Each row is a point on a tangle of strands that fork, close into loops and nearly touch. The rows are in no order.
Points whose rows are less than 61.1 apart are linked; no others are. Some points are linked to none.
z_500: [ -2  17 -11  18  31   1  -1   1  -3  15 -11  31  -9 -15 -13 -19 -15 -21
 -38  22  -3  -3  -6  -4  30]
z_401: [-23  -4 -33  37   2   3  27   1   3  35 -29  43 -30  19 -30  -5 -11   7
 -17  22 -27  -8  -2   7  19]
z_343: [  5  27  24 -43  -6 -16 -20 -13  -5 -18  33 -19  24  14  34  37  20   1
 -33 -44 -28  10  20   7   0]
z_825: [-25  13   4 -10 -33 -32   4 -27  13 -13  -4 -13  -1  38  14  45  28  31
 -30 -34 -37 -13  38  29  -1]
z_148: [-23 -20 -17   3  14   8  -4  26  11   9 -39  41 -39  22 -42 -15 -23 -20
  12  27  17  -1 -11   7  13]
z_624: [ -9 -23 -18  13  17 -18   5  18  28  15  -2  -3 -25 -25 -22 -10 -12  19
  18  33  48   4  18  10 -18]
z_599: [ 10 -28 -24  15 -12  39   0  27 -14   4  -2  17 -20   4 -24  -8  -1 -11
  49  22  26   1 -38 -13 -22]
z_25: [ 15  -7 -35  36   1   7  24  -2  -9  27  39   1   1 -28   3   2  14  16
  -7  18  17  17  -2 -12 -26]
z_6: [ -8  21  27 -19  -5 -26  -5 -32   2 -18 -14  -9  13  18  23  22  14   8
 -33 -28 -36 -18  24  17  18]
z_690: [-17  30   7 -23  29 -41 -13 -10  15  -2  10   4  -3  -5   6  24  -5   7
 -63  -8 -17   6  43  16  22]
z_373: [ 18 -16   4  14   9 -15  -1  10  19   5  16 -32  16 -52   4 -18  -6  17
  22  23  39  -4   9   1 -23]
z_16: [ 22  33  26  13  37  -3  -5 -16  -7  -1  -6  -6  31 -50  23 -35 -15 -23
 -37  15  -4 -14  -8  -9  35]
z_996: [-23  29   1 -25   8 -22 -14  -2   7  -5  -3  28 -13  31  -2  37  -1  -1
 -59 -19 -45   2  26  18  26]
z_845: [ -5 -14  35 -40 -26 -10 -13 -16  18 -30 -12 -27   5  37  19  20  16  12
  34 -39  -1  -5  16  15 -15]
z_206: [  2  -8  45 -56  -7  -8 -25   1  18 -33  -5 -30   7  32  20   9   1   0
  32 -40   3   5  12   8  -6]
z_729: [ 13 -31  -2  26 -37  30  14 -16 -15  -7 -18  -2   4   3   0  -3  14   7
  62   4   2 -25 -24  -3 -24]
z_212: [ 16  -4 -14  17 -26  48   8  -5 -39   0  -4  19  10  16   1  -4  11 -24
  23  -6 -26  -9 -46 -19  -1]
z_192: [  9   4 -22  40 -24  11  29 -36 -24  15   8   5  17  -5  13   9  23  13
  -7  -4 -33 -15  -5  -7  -6]
z_367: [-33  18 -18  28 -19 -29  28 -20  11  16 -24  13 -13  34  -8  30   7  40
 -51  -4 -63 -19  29  18  24]
z_173: [-15  24 -17   6   4 -28  11 -17  -2  15  30  10  -5   2   9  35  13  23
 -60 -11 -32  12  34   6   6]
z_601: [  2  -8  36 -40 -12  15 -16   1  -2 -29 -26  -3  -1  40   8  -3  -3 -15
  36 -31  -8  -3 -18  -5   5]
z_907: [  8  16 -16 -11   3  12  -6   8 -24   6  49   9  12   5   8  25  14 -14
 -32 -13 -14  27  -3 -15  -5]
z_562: [ -7   4  19 -34  11 -25 -18  -3  18  -9  10 -20   9  -2  11  10  -3   3
  -9 -14   8   7  28  13   0]
z_618: [  2 -24 -13  -2 -18  42  -5  23 -19  -5 -13  20 -18  23 -21  -6   0 -21
  50   5  11   0 -39 -13 -12]
z_310: [  7   5  -1 -34  -7  14 -20  15 -19  -6  45  -7  12  13  10  25  13 -15
  -4 -25  -3  26  -4 -11 -15]
z_691: [-22 -22 -15 -12 -40   6   2  -2   0  -2  -1  11 -14  52 -10  33  17  10
  25 -23 -15  -1   7  12 -22]
z_629: [ -2  -3 -33  24   1  -5  22  -4  -7  27  36   8  -8 -13  -1  12  13  18
 -20   9   6  20  11  -6 -17]
z_518: [  4   4   6  24  34 -25   2  -1  25   9 -14 -14   5 -58  -1 -37 -22   5
 -10  37  37 -13  15   6   9]
z_931: [ 18  -6  -6 -27 -18  29 -15  23 -25  -7  53 -16  21   9  10  20  17 -15
  20 -22   5  28 -21 -23 -30]
z_364: [ 36 -20  29 -10 -27  21  -2  -3 -10 -18  21 -42  35 -16  28  -2  15   8
  60 -16  11  -6 -22 -16 -34]
z_295: [ -5   1  15   2  36 -32  -7   0  30   1 -18 -13   1 -43  -5 -27 -23   2
 -12  28  34  -9  24  11  12]
z_693: [ 14   3 -21  43  21  34   3  13  -9  12 -24  31 -14 -24 -19 -44 -22 -28
   2  42  23  -7 -41 -10  19]
z_782: [  6  30   4   5  41   8 -12   6 -12   4 -12  27   1 -21  -7 -27 -21 -37
 -44  19  -7  -2 -16 -10  45]
z_450: [ 30  30  18   7  33   0 -10   3  -8   2  23 -14  39 -54  20 -31 -10 -23
 -38  13   6   4 -14 -17  18]
z_109: [ 34   3  31 -18   3  22 -14  21 -10 -17  17 -29  31 -24  18 -27  -6 -18
  30  -8  13   6 -35 -28  -8]
z_353: [-26 -14  14 -34 -27   5 -12   6   9 -19 -42  19 -19  73 -14  19   5 -12
  19 -27 -29  -4  -1  20   7]
z_978: [ 17  -7  -8  -8   0   0  -7  16  -4   6  49 -18  22 -23   9  10  10   1
   3   0  22  23   2  -9 -28]
z_245: [-17  -2   5  -3  24 -28  -2  -6  22   3 -15  -3  -8 -16 -11  -5 -14   4
 -11  16  20  -4  30  14   8]
z_954: [ 10  17   9  -2 -13  -1   3 -30 -20  -5  18 -11  27   1  29  20  23   2
 -20 -23 -30  -9   3  -3   0]
z_813: [ -5   9 -16 -23 -17  43 -14  25 -38  -2   5  32  -9  50 -16  12   4 -37
   0 -21 -34  14 -40 -19   9]
z_539: [-32 -19   2 -13  -5 -31  -1  -6  31  -8 -27  -5 -23  21 -18  14  -2  18
  15  -1  14  -5  40  26  -6]
z_639: [-41   9 -23  29 -28 -36  33 -23  12  17 -11   1 -20  35  -8  32  12  52
 -40  -7 -46 -12  37  20  11]
z_893: [-11   0   5 -12  11  11 -11  10  -5  -3 -30  31 -15  24 -16 -10 -16 -29
  -3   3 -10  -3 -15   1  23]
z_132: [ 32 -18  42 -23   4  -4 -22  37  22 -21  17 -44  27 -38   7 -28 -13   4
  50  -4  34   6 -10  -6 -21]
z_942: [ 12   0  16  -5  -6  20  -4  -9 -18 -10 -10   1  13   3  11  -9   2 -18
  15  -8  -9  -9 -23 -10   6]
z_340: [-11  11  -1   1  23 -22   0  -9   7   8   0   4  -2 -15  -1   1  -5   3
 -31   8   2  -1  24   7  12]
z_65: [-37 -16 -45  31 -18  -8  38   3  11  41  -4  33 -41  34 -31  19   2  34
 -11  11 -23  12  12  12  -5]
z_68: [ 27 -16 -23  21  -5  52  -5  37 -22   2   6  13  -8 -13 -17 -25  -3 -21
  39  28  33   8 -53 -24 -18]
z_269: [ -8 -37 -32  28 -14   5  19   8   8  16  -5   9 -29  -1 -25   3   4  24
  42  24  28  -2   1   4 -30]
z_882: [ 14  26  -7 -13  21  12 -14  17 -25   4  43  10  17 -11   6   4   2 -28
 -44  -6 -10  26 -13 -23  12]
z_924: [-19 -35 -25 -14 -10  -8  -4  22  21   9  13   5 -35  21 -26  24   1  18
  32   3  34  18  23  14 -34]
z_166: [-24 -18 -39  47 -12  14  36   1   4  38 -40  42 -33  25 -36  -9 -10  13
   3  26 -24 -12 -10   8  10]
z_696: [ 19 -17   2 -37 -22  18 -21  29  -8 -12  55 -30  20   7  10  21  14  -4
  38 -25  17  30 -10 -14 -39]
z_864: [ 20  -2  41 -26  13  12 -20  19   4 -21  -8 -21  15 -10   9 -30 -20 -19
  32  -6  19   0 -23 -14   6]
z_664: [ 13 -24  -1 -24 -34  13 -11   6  -3 -10  41 -29  16  11  13  30  23  12
  43 -26  14  15   1  -4 -46]
z_876: [  3 -11 -13  26 -16 -26  25 -26   6   7  26 -43  15 -35  16  11  19  44
  13   5  20  -7  32   1 -34]
z_839: [-21 -11  -6  -9   4  16  -8  20   1   1 -44  44 -29  41 -33  -9 -18 -29
   6  10 -10  -4 -15   7  22]
z_964: [ 35  -1 -13  42 -12  37  17 -16 -33   6  13  -5  27 -31  15 -15  12 -10
  18  11   2  -9 -35 -20  -9]
z_501: [ -2 -17   2 -15 -13  37 -10  19 -15 -12 -27  21 -17  34 -20  -7  -6 -26
  43  -4   0  -2 -37 -10   3]
z_867: [  2  24  36 -20 -16 -28  -5 -44  -2 -26  -6 -28  26  15  41  25  29  15
 -25 -42 -41 -20  21  15   7]
z_356: [ -9  -6   8 -21   1 -33  -8  -5  24  -4  23 -35   7 -12   8  18   6  22
   3  -9  21   6  41  16 -20]
z_222: [ 37  -3 -31  46   5  18  20  10 -13  23  45  -6  21 -48  10 -15  12   7
  -4  30  28  19 -20 -21 -27]
z_440: [  2   6  12 -15  24  15 -18  19  -5  -7 -19  16  -7  -2 -11 -27 -22 -36
  -1  11  11   2 -23 -10  25]
z_572: [-12   5 -14 -27 -23  -7 -10  -1  -2  -1  42  -2  -3  30   8  50  21  10
 -18 -34 -14  22  27  13 -19]
z_542: [  9  36  -2  -3  34  19 -15  11 -24   1   1  31   3  -9  -4 -18 -16 -43
 -50   9 -22   4 -29 -20  45]
z_804: [ -5 -15 -16  51   7  -5  27 -14  14  12 -46  10 -19 -26 -17 -29 -15  13
  18  41  23 -27   1   9   6]
z_610: [ 16 -19  40 -35   8 -15 -26  27  31 -19  10 -42  19 -24   7 -15 -15   7
  41  -9  32   9   8   4 -17]
z_449: [ -5   8  38 -36  37 -18 -24  10  22 -17 -25  -4   0  -6   1 -22 -26 -22
  -8   1  15   1   9   6  27]
z_339: [ 10   3 -29  54  30  -9  25  -1  13  29   8   4  -9 -57  -6 -35 -10  18
 -18  46  37   3   0  -3  -3]
z_420: [ 11  38  15 -36  -1  10 -19  -4 -30 -18  29   7  18  26  25  33  16 -21
 -45 -39 -51  12 -10 -12  17]
z_236: [ 32   7   5  18  22   8 -12  26   3   3  16 -13  25 -54   5 -43 -15 -16
  -3  29  34   5 -27 -14  -2]
z_606: [ 14  -8  15  32  -1  13  12 -21   0  -6 -43  -4   6 -27   2 -31  -8  -4
  35  23  12 -31 -17   0   9]
z_587: [ -8 -23  -9  29  11 -25  15   1  28   8 -19 -16 -18 -38 -16 -18 -12  29
  24  40  49 -13  23  11 -14]
z_125: [  7  -4 -15  19  31  14  -8  28   8  11 -19  25 -21 -23 -25 -39 -25 -21
   2  43  40  -1 -25  -5  12]
z_489: [ -2 -33 -19  20 -16  -1  16   0  12   9   1 -13 -16 -11 -14   6   7  30
  44  19  32  -6  11   5 -37]
z_456: [-18 -21  -7  40  -6 -14  28 -22  17   3 -61   2 -18  -9 -20 -20 -10  19
  24  31   7 -33  14  15   8]
z_915: [  3  15  41 -49  25 -27 -28   6  19 -16  11 -26  19 -10  18  -2 -12  -9
 -15 -19   7  11  21   9  11]
z_399: [ 29  12  32 -21 -21  19  -6 -21 -30 -22  24 -28  40   7  43   8  25  -8
  14 -40 -27  -4 -22 -17  -9]
z_300: [ 10 -15  12  -4  -9  19  -4  -3  -9 -11 -12  -5   5   1   2  -9   1  -9
  36   0   8  -9 -18  -7  -5]
z_723: [  4  17  -3  11   0 -29  12 -32  -4   7  32 -27  24 -27  26  18  18  25
 -32  -7  -9  -1  31   1  -9]
z_878: [ -1 -28 -20  23 -38  15  20 -17 -10   6  -2   0  -4  11  -4  14  20  19
  39  -1  -2 -15  -6  -1 -28]
z_821: [ 20  14  12  35  31  -9   3 -12  12   5 -18 -11  19 -63  10 -46 -22  -8
 -13  35  24 -20  -4   0  20]
z_802: [ -4  -9  -3  -5   4 -41   1  -2  25   5  35 -42  13 -34   9  12   5  33
  -3   1  30  11  45  11 -28]
z_26: [-13 -12 -19  46  17 -25  26 -11  20  18 -25  -5 -21 -38 -18 -25 -14  29
   7  43  37 -15  20  10  -3]
z_522: [ 22  -6   0  17  22 -22  -4  22  25  10  25 -27  21 -65   3 -29 -11  11
  -2  31  43   6   8  -1 -19]
z_948: [ 27  -3  45 -11  12  21 -13  18   5 -23 -25 -17  12 -21   7 -45 -24 -20
  42   7  25 -10 -34 -17   9]
z_263: [ 14  23  23  22  34  -8   3 -23   2  -2 -25  -7  22 -49  15 -37 -17 -14
 -20  23   4 -25  -1   0  31]
z_493: [-32 -19 -42  15  -6  -5  19  16  10  33  -3  39 -46  28 -36  12  -4  17
  -4  13  -1  14  10  10  -9]
z_961: [ 15  26  29 -26  16  28 -16   6 -25 -19 -10   1  14   5  12 -25 -13 -39
  -3 -15 -15   0 -38 -25  29]
z_180: [  5  27  23 -65  21  13 -36  40  -9 -21  25  -8   7  15   3  -3 -13 -39
 -15 -28  -3  31 -17 -21  18]
z_507: [ 25   2  33 -29 -25  35  -6  -6 -31 -25   8 -19  25  23  29  -4  12 -15
  38 -38 -19  -4 -36 -25  -7]
z_844: [-13 -31 -24  10 -45  12  14  -6  -5   7   1   8 -14  33 -10  27  22  18
  36 -11  -6  -7  -1   6 -32]
z_304: [-39 -10 -47  43 -29 -17  49  -9   8  43   4  18 -38  30 -22  22  10  54
 -16   6 -32   9  17  12  -6]
z_228: [ 40  12  37 -22   4  16 -16  23 -14 -16  33 -37  47 -34  28 -29  -6 -18
  13 -15   7  12 -31 -29  -6]
z_537: [ 22  -1 -18  20   3  43  -2  23 -26   4   7  15  -1 -13 -10 -25  -5 -29
  17  21  17   6 -48 -24   0]
z_297: [ -9   7  -5 -16 -18  14  -7  -2 -20  -1   4  22   0  38  -1  24  12 -12
 -14 -23 -36   2 -10   0   5]
z_484: [  4  25  -9 -28   3  35 -19  25 -38  -7  22  24   0  27  -7  10   2 -42
 -22 -21 -28  21 -35 -28  16]
z_715: [  5   2   4  -2  30  15 -19  27   4  -3 -21  19 -11 -15 -19 -37 -28 -33
   0  28  28   1 -26 -10  22]
z_48: [-10  16   9 -42 -21 -22 -16 -12   8 -17  36 -20   8  27  23  51  24  15
 -25 -44 -18  14  38  22 -12]
z_658: [ -1 -16  34 -24 -24  17  -6  -8   0 -29 -44   1  -3  46   4  -2   2 -10
  47 -25 -14 -13 -19   1   2]
z_651: [ 14   6  40 -34  -8 -18 -12 -22   6 -22  17 -43  36  -4  40  10  13  10
   8 -35  -6  -4  17   4 -11]
z_647: [-30   0 -21 -16   6 -40   2   4  26  12  30  -5 -28   8 -10  33   1  30
 -27  -6  16  25  54  21 -12]
z_523: [ 23  19   4   7  22  -6  -5   1  -8   8  36 -14  34 -45  20 -10   1  -9
 -33   7   6  11   0 -14   1]
z_853: [-16   1 -29   0  -3  -9   8   3  -3  22  35  18 -18  12  -8  30  10  13
 -26  -5  -6  25  21   3 -12]
z_859: [-44 -15 -21  14 -30 -27  20  -8  22  10 -28   8 -30  44 -21  25   6  36
  -4  -4 -21 -10  34  26  -4]
z_944: [-19  -2  -5  13 -13 -12  13 -22   3   4 -21   8  -4  17  -5  11   7  13
  -8  -5 -20 -18  17  12   5]
z_160: [ 16 -26  15  12 -23  32   4  -8 -12 -15 -27  -5   6   1   2 -14   3  -3
  62   4   7 -21 -31  -9 -13]
z_387: [ 19  12  -6   2   7  40  -7  17 -31  -3   7  12   8  -8  -3 -21  -6 -38
   2   5   2   5 -46 -28  11]
z_668: [-13 -30 -35 -15 -18   3  -3  24   8  13  42   5 -28  25 -19  36  13  15
  22  -7  25  32  16   7 -42]
z_848: [-17 -26  -9  -3  20  -1 -10  30  26   4 -30  22 -38   3 -38 -16 -24  -9
  25  33  44   2   3  10  -2]
z_227: [  6  29   9 -44  10  25 -26  25 -30 -15  26   7   8  20   4   7  -2 -39
 -23 -26 -19  25 -26 -27  18]
z_771: [-26   1   1  -7 -50 -27   8 -29  13 -15  -2 -21  -1  45  12  46  35  35
  -7 -38 -30 -16  35  29 -14]
z_62: [ -6  14  27 -66  26   5 -39  40   5 -21   1  -2  -8  22  -8  -9 -23 -37
  -1 -19  11  27 -11  -9  20]
z_102: [-19   6 -34  -9  15   7  -6  30  -7  26  26  46 -34  26 -28  19  -7 -13
 -37   3  -7  32   2  -3   7]
z_799: [ 15  17 -22  56  23   9  25 -20  -9  21 -10  16   5 -43   1 -33  -8  -5
 -24  32   0 -16 -14  -5  21]
z_684: [  3 -13  -3  25  28  -1  -2  16  22   6 -31   9 -18 -36 -20 -39 -26  -5
  16  48  48 -10  -6   7   5]
z_689: [-11 -17 -33  -5 -12   4   4  14  -4  18  37  14 -20  20 -13  30  12   9
   0  -7   9  27   8   0 -29]
z_384: [-13 -38 -32  23 -14  17  14  17   5  17 -22  28 -38  17 -35  -3  -3   7
  43  26  21  -4 -12   5 -19]
z_843: [-30  12  16  -7 -22 -25   2 -17  18 -12 -52  10  -8  57  -1  28  11  11
 -31 -21 -58 -24  21  30  25]
z_779: [-15 -29 -35  40  -9  17  25  10   3  24 -37  39 -36  15 -35 -12 -10   3
  27  30   4 -11 -15   5  -4]
z_728: [ -8  -1 -26  51  26 -26  30 -11  18  27  -9  -1 -19 -49 -11 -27 -12  29
 -13  43  32  -6  20   6   3]
z_709: [-31   1 -34  41 -22 -30  41 -26   3  26   4  -1 -21  10  -8  19  14  52
 -23   1 -24  -3  29  11  -3]
z_412: [-22  -9   6 -49   1 -12 -26  15  19 -13   3   2 -16  33 -11  22  -4  -6
   8 -18  11  19  23  18  -6]
z_815: [ -2   2 -47  47  26   9  26  11  -2  42   7  45 -36 -16 -24 -22  -7   4
 -28  38  11  18 -17  -5   9]
z_769: [ 18  10 -18  40  25   0  13  -2  -1  21  13   2   7 -52   2 -28  -7   0
 -23  33  23   1  -7  -7   3]
z_962: [ 19  -6   5  -5 -36  45   0  -9 -40 -15   4  -1  18  27  13   4  19 -18
  39 -25 -23  -6 -42 -22 -11]
z_986: [ 24  -3   1  55  -1  16  23 -28  -6   2 -26 -12  18 -50  11 -34  -4   4
  27  30  14 -33 -19  -3   2]
z_108: [ -3   9  39 -35   0  -1 -15 -11  -1 -24 -30   1   3  33  13   0  -1 -16
   3 -27 -22 -10  -5   5  21]
z_350: [ 36   7  11  28  15  25  -6   9  -5  -1  -6  -8  22 -50   8 -46 -18 -20
  14  31  25 -10 -39 -17   7]
z_937: [-10   7  21 -49  30 -12 -34  27  16 -14  -2   2  -7   8  -8  -5 -23 -24
 -12  -9  16  18   9   4  18]
z_31: [-13  20  42 -52   9 -17 -27  -6   8 -30 -28   4  -4  43  14  15  -2 -15
 -25 -35 -33  -1  11  16  30]
z_199: [-13   9 -19  21  20  -2  10  -1  -2  20 -19  37 -19   0 -20  -9 -14  -8
 -31  18 -14  -6   1   4  26]
z_812: [-15 -10  27 -26  20 -13 -16   4  23 -16 -45   4 -14  11 -12 -13 -21 -16
  13   6  13  -5  10  13  17]
z_984: [ 24  -8  38  10   8  14  -2  -3   7 -17 -36 -14  15 -30  10 -39 -20 -11
  41  16  21 -22 -23  -8   9]
z_912: [ 16  30  43 -27  28  10 -17   1 -12 -21 -16  -3  16  -4  20 -27 -18 -34
 -15 -13 -14  -3 -22 -16  37]
z_41: [ -9 -13 -13  17  -3 -39  19 -13  18  10  29 -45   6 -36   8  10   9  48
   5  10  31   2  45   7 -32]
z_359: [-11  25  38 -46  14 -30 -22 -14  13 -26 -16  -4   3  25  20  20   2  -3
 -35 -30 -28  -1  26  20  25]
z_330: [ 16 -32 -10  19 -25   8  13  -4   0   3  18 -26   9 -20   3  11  18  27
  49   9  27  -5   1  -3 -45]
z_589: [-15  19 -14  11  -8 -37  17 -31   0   8  32 -19   6  -9  17  33  21  38
 -45 -14 -19   5  45   7  -7]
z_648: [-35  -3 -19  -4  14 -49   6   1  30  14   9  -7 -32  -2 -17  18  -7  33
 -22   8  23  15  57  22  -6]
z_979: [ -6  22   5 -35 -16  10 -19   4 -21 -14  13  18   1  48   8  37  13 -18
 -28 -38 -49   9  -9   0  12]
z_96: [ -8  -9  -8 -11 -23  17  -5   1 -15   0   3  17  -3  37  -5  20  12  -7
  10 -18 -19   2  -9   1  -7]
z_818: [ -8  13 -24 -10  -3   2  -2   6 -15  14  41  25  -7  20  -3  34  12  -3
 -39 -13 -21  24  10  -3  -4]
z_38: [ 31  22  49 -36  15  -2 -22  11  -5 -20  26 -35  46 -22  36 -21  -8 -19
  -4 -27  -4  10 -13 -18   6]
z_973: [  1  12 -32  18  31   0   7  16  -5  31  34  30 -16 -18 -13  -4  -5  -7
 -46  22  12  28  -1 -11   5]
z_911: [  2   8 -28   8  -1  28   3  13 -30  17  17  36  -6  16 -13   7   4 -22
 -20  -1 -23  13 -25 -16   8]
z_232: [-10 -23  27   9  -6   2   6 -16  19 -22 -76   5 -12  13 -11 -25 -15  -6
  45  15   3 -30  -3  12  12]
z_193: [ 14  34  30 -38  -4   1 -20 -15 -23 -23  24 -11  29  17  38  26  21  -9
 -34 -44 -43   5  -4  -5  11]
z_435: [  7  15 -16  64   6   0  38 -44 -10  16 -26   4  10 -38   5 -24  -1  10
 -19  23 -18 -31  -1   1  22]
z_467: [-30  16   3 -10 -26 -28   3 -17  14  -8 -22   5  -9  51   3  43  18  23
 -39 -28 -51 -16  31  29  14]
z_868: [  6  13  49 -39  33 -23 -23   2  20 -19 -13 -19  16 -13  16 -22 -22 -15
  -9 -10   8   1  12   4  23]
z_4: [  4 -13  45 -49   3 -18 -24  10  28 -25  -1 -36  13   4  13  -2 -10   3
  32 -23  20   7  16  10  -8]
z_485: [-46 -14  -9  -5 -19 -35   8  -7  33  -4 -31   0 -33  44 -22  27   3  30
  -2  -8  -6  -7  48  33  -5]
z_621: [ 26   4  37 -30 -18   1 -11 -16  -9 -22  28 -41  45  -2  44   8  18   3
  18 -39 -10   0  -4  -9 -17]
z_842: [-18 -23 -18  -1  18 -15  -2  20  27  12  -9  10 -32  -3 -29  -3 -16   8
  11  26  41   8  19  13 -11]
z_631: [-20 -16 -26 -21   1  11 -13  33   0  11   5  33 -35  37 -33  15  -9 -17
   7   1  12  21  -4   3  -6]
z_348: [ 25  31  52 -39  15   0 -20  -7 -14 -24  16 -27  40  -7  42 -10  -3 -18
 -17 -35 -22   3 -11 -16  19]
z_673: [ 28   2 -12  51  13  31   7   1 -10   7 -18  13   4 -42  -4 -43 -15 -18
  13  39  24 -15 -40  -9   8]
z_532: [-19 -11   9  -9 -47 -24   5 -32  14 -21  -6 -34   4  33  16  36  34  34
  20 -34 -10 -17  33  23 -23]
z_840: [-25 -18 -36   2  -4  14   3  27  -1  24  -8  47 -41  40 -38  11  -9  -7
   3  10  -3  15  -8   6  -2]
z_147: [ 27 -20  -8  30 -26  10  19 -18 -11   4  30 -34  29 -36  19   3  23  24
  36   6  15  -7  -4 -13 -41]
z_908: [ 20  35  48 -31  23  -2 -16 -13 -15 -22  -3 -13  31 -10  34 -16  -8 -24
 -26 -21 -22  -6 -14 -12  32]
z_789: [ -5   7 -25  71 -14 -13  52 -51 -11  19 -20 -10   7 -26   7 -10   7  37
 -13  15 -25 -33  11   3  10]
z_93: [ -4 -11 -15  36  -7 -14  27 -25   2  10  -8 -12  -1 -25   2  -5   6  27
  10  18  11 -17  16   4 -10]
z_851: [  7  30  -9  -8  27  14 -14  15 -26   6  21  28   2  -3  -3   2  -6 -34
 -51  -1 -18  17 -18 -20  28]
z_910: [-16 -21  17 -23   2 -17 -11   0  28 -15 -29  -6 -13  11 -13   0  -8   3
  29   1  22  -4  22  17  -3]
z_889: [ 32   1  -6  56   0  11  23 -26  -9   9   2 -23  28 -60  19 -29   3   9
  14  27  16 -21 -15  -9  -9]
z_906: [  4 -32  -6  -9 -43  13   0  -8  -5  -7  25 -22   8  17   6  31  29  21
  51 -20  10   1   3   2 -47]
z_250: [  2 -21  11 -50 -12  14 -29  31   7 -19  17 -15  -5  26  -7  14   0  -9
  46 -23  22  22  -5  -2 -19]
z_710: [ 35   3 -23  42  -8  50  13   0 -36   8  12  11  17 -24   3 -22   6 -24
  15  17   4  -2 -50 -27  -5]
z_317: [ 40  -5 -12  48   3  18  14   2  -8  12  22 -17  26 -59  13 -27   5   7
  15  34  30  -3 -23 -16 -22]
z_289: [ -2 -20  31  -5 -14  15   1 -10   4 -24 -59   6  -6  28  -2 -16  -6 -11
  50  -4  -8 -23 -17   5   8]
z_619: [-19   3 -18 -26  15   9 -19  31  -6   8   5  39 -29  32 -28  12 -13 -27
 -21  -2  -3  23  -5   0  14]
z_429: [ -5  17 -35   0  26   7  -2  28 -14  26  41  42 -23   5 -18  14  -3 -15
 -52   8  -7  40  -5 -13  11]
z_682: [ -9 -15  25 -27 -43 -12  -5 -28  14 -29 -10 -31   6  41  20  30  29  23
  34 -40  -8 -14  20  21 -21]
z_170: [-27  -2 -15 -24 -13 -25  -5  -2  15   2  26  -2 -19  29  -3  42  13  22
 -15 -24  -1  19  44  22 -17]
z_609: [-13  -4 -24  61 -17 -26  47 -44  -2  16 -15 -23  -3 -25   4  -7   8  48
   0  16  -3 -25  25   6  -2]
z_711: [-27  20  12   6  -9 -21   8 -21  13  -5 -56  18  -4  42  -3  19   3  10
 -42  -8 -67 -32  16  22  36]
z_510: [ -5  23   8 -15  33 -24 -13  -2   7   5  13   3   6 -19   5   4 -10  -9
 -47   3  -2   7  21   4  19]
z_12: [ 29   6  -7  31  27 -10  -1  15  12  16  26 -17  26 -70   8 -39  -9   0
 -19  38  36   6  -4  -8  -8]
z_901: [-20  29  -6 -17  17 -29  -8  -3   5   4  17  20 -12  11   1  33   0   6
 -65 -13 -28  12  35  12  19]
z_266: [-31  22  -7  19  -6 -24  19 -17  13   9 -45  24 -10  37 -12  20  -2  21
 -54   1 -67 -25  21  20  36]
z_951: [ 17  13  13  -9   0  31  -7  -2 -31 -11  -3   5  17   4  11 -13  -1 -31
   5 -12 -16  -3 -37 -20  16]
z_938: [  1  -2 -17   1 -26  46  -1  12 -37   3 -11  32  -4  44 -12   5   7 -28
  13 -13 -38  -4 -45 -15   7]
z_460: [ 14  18   2  16  14 -19   9 -24  -4  10  24 -21  31 -46  24  -2   6   9
 -30   7   0  -5  17  -5   0]
z_215: [-19 -28   1  22 -14  -4  16 -16  16  -6 -61   9 -19  11 -19 -13  -6   7
  39  20   4 -29   6  15   1]
z_285: [  8 -12  -1  17   2  -9   8  -8   9   4   6 -21  11 -36   5  -9   1  15
  19  18  26 -10  11   2 -17]

A fork is a point with three links, a tip a point with one. Leave the first point through the second and follow the links. Name the first fork or tip that comes.
z_263; z_16 -> z_901
z_813; z_484 -> z_449
z_330; z_489 -> z_907
z_148; z_848 -> z_26
z_711; z_843 -> z_132
z_799; z_435 -> z_12
z_844; z_878 -> z_951
z_601; z_108 -> z_867

A tip is a point with one link. Name the tips that can be reached along the links from each point below, in the order of the rows.
z_6 -> z_867, z_684
z_937 -> z_876, z_651, z_859
z_771 -> z_132, z_973
z_245 -> z_996

How many points has the smallest loop of links through each point below? Write none if it is on no loop.
z_350 -> 19
z_769 -> 10
z_510 -> 16
z_304 -> none
